Each row is a point on a tangle of strands that fork, close into loops and nearly touch. The rows are in no order.
(in the rows, 128 means zero)
Points whose rows are less than 91.9 apart are linked; no others are.
(255): [129 135 125 139 117 114 106 166  98 125 141  87 114 104 114 135 100 153
 135 111 110 115]
(756): [116  86 118 131  91 154 109 220 121  77 138 137  94 145 116 139 151 184
  94  80 118 149]
(754): [116 132  98  96 165 146 171  65 159 179  87 154 165 151 118  88 112  61
 118 180 162 145]
(390): [130  88 118 148 175 184  99 120 136 190  82 128 159 124  90  81 106  88
  72 106 134 125]
(641): [131 109 137 143 144 143 151 132 167 102 185 113 120 149 137 116 193 145
  90 123 116 118]
(723): [121 166 127 127 111  80 110 172  93 102 153 121 118 111 142 169 107  96
 147 131 133 145]
(402): [101 107 152 126  85 134  55 191  71 113 124 170 122 101 156 174 153 153
 122 110 143 178]
(835): [122 132 167 140 124 159  80  80  75 147  91 144 130 127 113 105  92  76
 131 153 116 182]
(744): [143 122 122 108 110  79 200 152 195 104 132 156  95 137 156 183 140 169
 194  97 144  74]
(109): [ 92  87 154 151 109 150  65 220  83 107 115 144 120 138 128 162  97 148
 100 138 143 163]
(305): [122 129 137 127 122 122  96 157 125 177  98 131 107  84 138 137  66  77
 152 115 126 131]
(254): [149 124 101 144 142  92 178 118 195 131 127 119 173 139 132 132 106 142
 155 145 147  31]
(24): [125 137 128 143 119 124  89 139  89 130 134  95 123 107 117 127  85 123
 135 130 110 142]
(192): [117 103 161 138 142 139 151 135 159 134 175 135 126 128 140 117 185 124
  93 157 120 122]
(491): [149  96 106 147 165 200 100 100 107 181  80 124 154 149  88 100  94  80
  90  93 132 164]
(166): [109 118 143 139 121 140  64 184 106 161  88 125 109 104 117 149  60  95
 125  99 137 137]
(598): [112 116 172 132 136 133 134  92 129 175 136 154 129 103 135 105 144 115
 120 188 112 141]
(621): [ 91 110 179 158 137 145  73 165 105 133 122 146 130 131 127 142  98  75
 105 161 138 163]
(624): [115  81 135 131 117 151 132 208 142  82 156 123  99 147 107 126 168 161
  92  77 126 126]
(142): [144 176 107 121 125  87 136 128 159  48 154 123  86 159 180 149 166 159
 137  54 117 131]
(4): [118 130 123 114 129 205 126  63  65 155  39 123 139 178  67  64 127 109
  96 121 137 182]
(8): [128 138 106  82  75 121  84 204  88  72 118 163 100 130 118 194 166 153
 118  62 133 144]
(617): [124 111 145 129 142 133 121 127 150 200  98 148 116  96 141 112  79  72
 143 140 118 124]
(423): [104  95 140 163 145 154 102 169 111 114 146 105 151 145  92 108 121 118
  80 154 120 137]
(505): [127  98 124 130 122 107 183 105 188 150 139 158 129 125 175 149 127 158
 178 178 121  74]
(127): [153 144 110 132 113  75 181 125 180  96 150 138 105 148 184 179 142 169
 182 112 127  89]
(777): [132 145 115 108 153 158 145  63 126 166  84 135 152 154 101  95 107  48
 119 160 144 164]
(393): [116 116 107 155 169 151 115 144 116 109 137  92 178 145  76  87 117 113
  73 149 128 115]
(450): [144 121 124 131 142 123 133 136 156 171 117  99 135 101 122 106  90 120
 138 119 128  73]
(476): [120 138 107 114  82 113  80 206  68  84 130 134 111 120 125 184 134 165
 126  87 123 151]
(492): [139 129 117 143 159 110 178 121 182 111 165 113 169 152 127 123 168 130
 107 161 146  75]
(355): [121 127 178 142 109 140  93  83  68 147 130 147 128  90 130 106 139 140
 142 162  99 173]
(551): [137 138 123 130 142 141 124  82 119 155 124  92 146 123 102  96 113 128
 120 156 119 121]
(354): [111 120 165 139 144 141 134 105 126 148 152 131 142 130 118 105 161 113
  97 186 118 145]
(239): [108  92 160 162 120 171  85 121  74 128 119 133 138 141  97  97 121 155
  96 175  99 179]
(608): [140 167  99 126 137  72 164 107 136 113 154 121 143 141 156 145  84 102
 179 173 123 110]
(62): [119 163 119 116  96  86  95 199  81  93 143 124 113 115 131 187 122 116
 136 107 137 142]
(623): [108 109 150 141 141 175 102  86  87 164  99 122 141 135  78  72 123 139
  92 165 107 158]
(296): [116 113 151 106  92 117 114 199 108 133 121 139  90  84 117 168 143 158
 136  89 129 118]
(141): [137 159 110 116 131  97 158  68 134 134 135 134 144 129 152 128  92 106
 178 196 118 124]
(167): [122 135 176 132 118 142  97  67  77 158  99 153 126 105 121  98 115  98
 144 170 106 173]
(588): [150 140  87  95 146 176 162  40 111 175  61 111 162 154  91  81 130 106
 108 103 179 155]
(666): [128 161  97  86 134 160 167  27 121 161  61 107 156 159  96  72 129 117
 123 137 184 145]
(794): [105 111 152 120 101 129  85 199  98 156  97 126 100  83 112 156  95 135
 131 102 128 121]
(13): [113 119 108 108 158 127 169  76 171 177 110 152 157 135 139 100 104  89
 137 201 137 111]
(266): [157 141  80 131 150  89 162 117 179 138 124 110 171 142 134 120  72 108
 159 134 145  49]
(787): [142 103 102 158 149 183  75 128  95 146  92 102 144 146  93 104  61  90
 106 102 120 161]
(785): [122  92 138 145 167 160 115 143 153 185  99 124 148 111 103  88 104  81
  91 123 132  97]
(178): [131 150 114  59  84 115 103 174 126  77 109 184  87 116 125 181 190 143
 134  44 132 136]
(39): [122  96 134 139 131 152 138 173 161  81 173 119  99 148 131 116 182 153
  88  86 117 122]
(947): [109 117 163 137  94 124  83 158  85 132 143 158 117  80 160 150 155 140
 141 122 124 170]
(928): [105  94 141 148  92 146  62 195  68  89 138 152 124 134 146 158 126 166
 107 129 134 188]
(350): [131 143 125 110  99 117 113 145 128  92 143 149  82  97 175 152 185 169
 144  62 116 147]
(843): [143 123 135 110 139  98 186 176 188  78 157 124 101 156 117 148 165 149
 137  58 154  84]
(128): [134 118 141  97 109  99 179 173 174 120 140 157  86 107 147 168 154 149
 168 100 143  93]
(107): [146 120 118 144 150  96 187 134 196 115 153 119 161 149 135 136 144 140
 137 144 148  47]
(674): [133 155 116 122 140 128 154  45 140 147 125  99 161 140 107 106 138 155
 128 182 137 111]
(581): [137 148 123 103 129  85 172 191 162  71 165 129 100 163 121 161 159 128
 130  63 146 103]
(701): [126 139 139 129 146 168 106  76  99 152  87 130 139 153  95 105  97  50
 113 151 129 177]
(154): [151 158 116 139 138 106 154  75 139 119 158  91 148 144 128 132 140 162
 139 163 119 104]
(203): [ 92  92 162 162 132 153  74 188 100 119 126 125 136 145 112 138  94 108
  90 151 134 154]
(186): [132 111 147 133 135 121 146 157 154 154 138 107 119  98 121 119 125 142
 134 125 128  74]
(331): [130 109 154 121 126 109 170 175 171 137 147 130 109 105 131 140 141 134
 144 123 139  80]
(582): [133 167 117 125 123  75 139 146 119 114 157 118 127 115 151 153  98  94
 165 150 126 126]
(15): [140 128 115 138 143 148  95 104 104 150 113  90 137 123 101 100  78 102
 121 126 112 140]
(134): [146 105 111 130 168 140 138 130 171 167 102 112 162 104 113  90  92  89
 107 111 144  64]
(455): [111  92 151 162 104 156  84 152  77  99 156 136 125 134 127 125 137 158
 101 148 107 188]
(176): [138 153 111 128 121  89 134 188 110 101 153  84 114 130 111 154 114 156
 140  84 124  96]
(752): [128 134 139 120 110 126 123 124 156  91 160 152  85 106 190 134 188 154
 133  84 113 149]
(824): [128 136 135 105  94 111 119 173 115 112 141 139  88  90 148 171 164 161
 144  81 123 127]
(805): [128 136  91 142 175 133 135 115 122 101 140  80 193 146  77  86 128 129
  76 147 140  97]
(729): [165 120  88 124 161 190 132  68 104 180  78 114 163 151  85  99 113  79
  98  93 148 163]
(22): [144 139 129 131 112 107 162  55 153 129 152 150 127 116 185 150 156 175
 178 175 109 127]
(951): [146 117 127 123 147 154 126  81 140 211  87 148 124 115 134 105  84  65
 138 134 119 148]
(841): [131 148 101 139 171 118 156 104 145 108 157  91 186 151  97 104 152 131
  88 164 146  89]
(487): [134 149 112 123 119 106 167  41 146 135 133 142 149 134 157 138 116 151
 182 205 119 117]
(238): [125 172 102  96 131 133 169  24 138 143  91 107 163 157 103  91 123 128
 139 181 163 127]
(139): [139 139 141 130 114 107 150  91 140 118 168 158 117  98 193 146 169 147
 166 150 113 149]
(378): [148 180 106 135 121  70 147 155 113  86 169  96 115 144 143 168 126 157
 151  89 119 111]
(897): [124 131 162 137 103 116 101 119  90 141 147 143 120  72 156 135 142 141
 155 142 108 159]
(168): [124 169 108  88 114 102 124 163 155  39 134 143  73 158 145 147 171 146
 122  31 124 132]
(671): [110 119 135 134 124 192 106  78  64 138  74 117 143 159  65  62 118 138
  99 157 109 173]
(857): [125 144 114 101 108 111 130 190 139  57 152 132  82 154 125 155 168 151
 113  46 129 128]
(524): [127 120 152 126 128 118 150  84 145 179 131 147 125  93 154 117 127 140
 154 183 109 114]
(104): [156 172 112 147 131  82 150 111 128  96 175  90 127 146 148 152 134 163
 151 123 115 108]
(368): [120 111 121 120 139 119 166  88 178 176 121 149 144 121 151 114 108 126
 156 192 127  85]
(737): [138 134 142 130 114 125 132  87 160 103 160 160  98 102 206 132 194 163
 151 110 108 153]
(77): [158 165 111 137 121  85 156 103 179  74 150 128  94 153 198 165 164 172
 163  82 119 117]

A fork is a point with three links, a tip a point with one. Leave the first point through the second and follow the links. Name the first fork or tip that comes.
(139); (737): (951)
(354); (192): (756)
(104); (378): (15)
(331); (128): (843)

A tip is a point with one link. Name the tips that can be reached along the links from each point below, in the order of the rows.
(787): (843)
(623): (756), (621), (4), (505), (266)
(350): (178), (951)
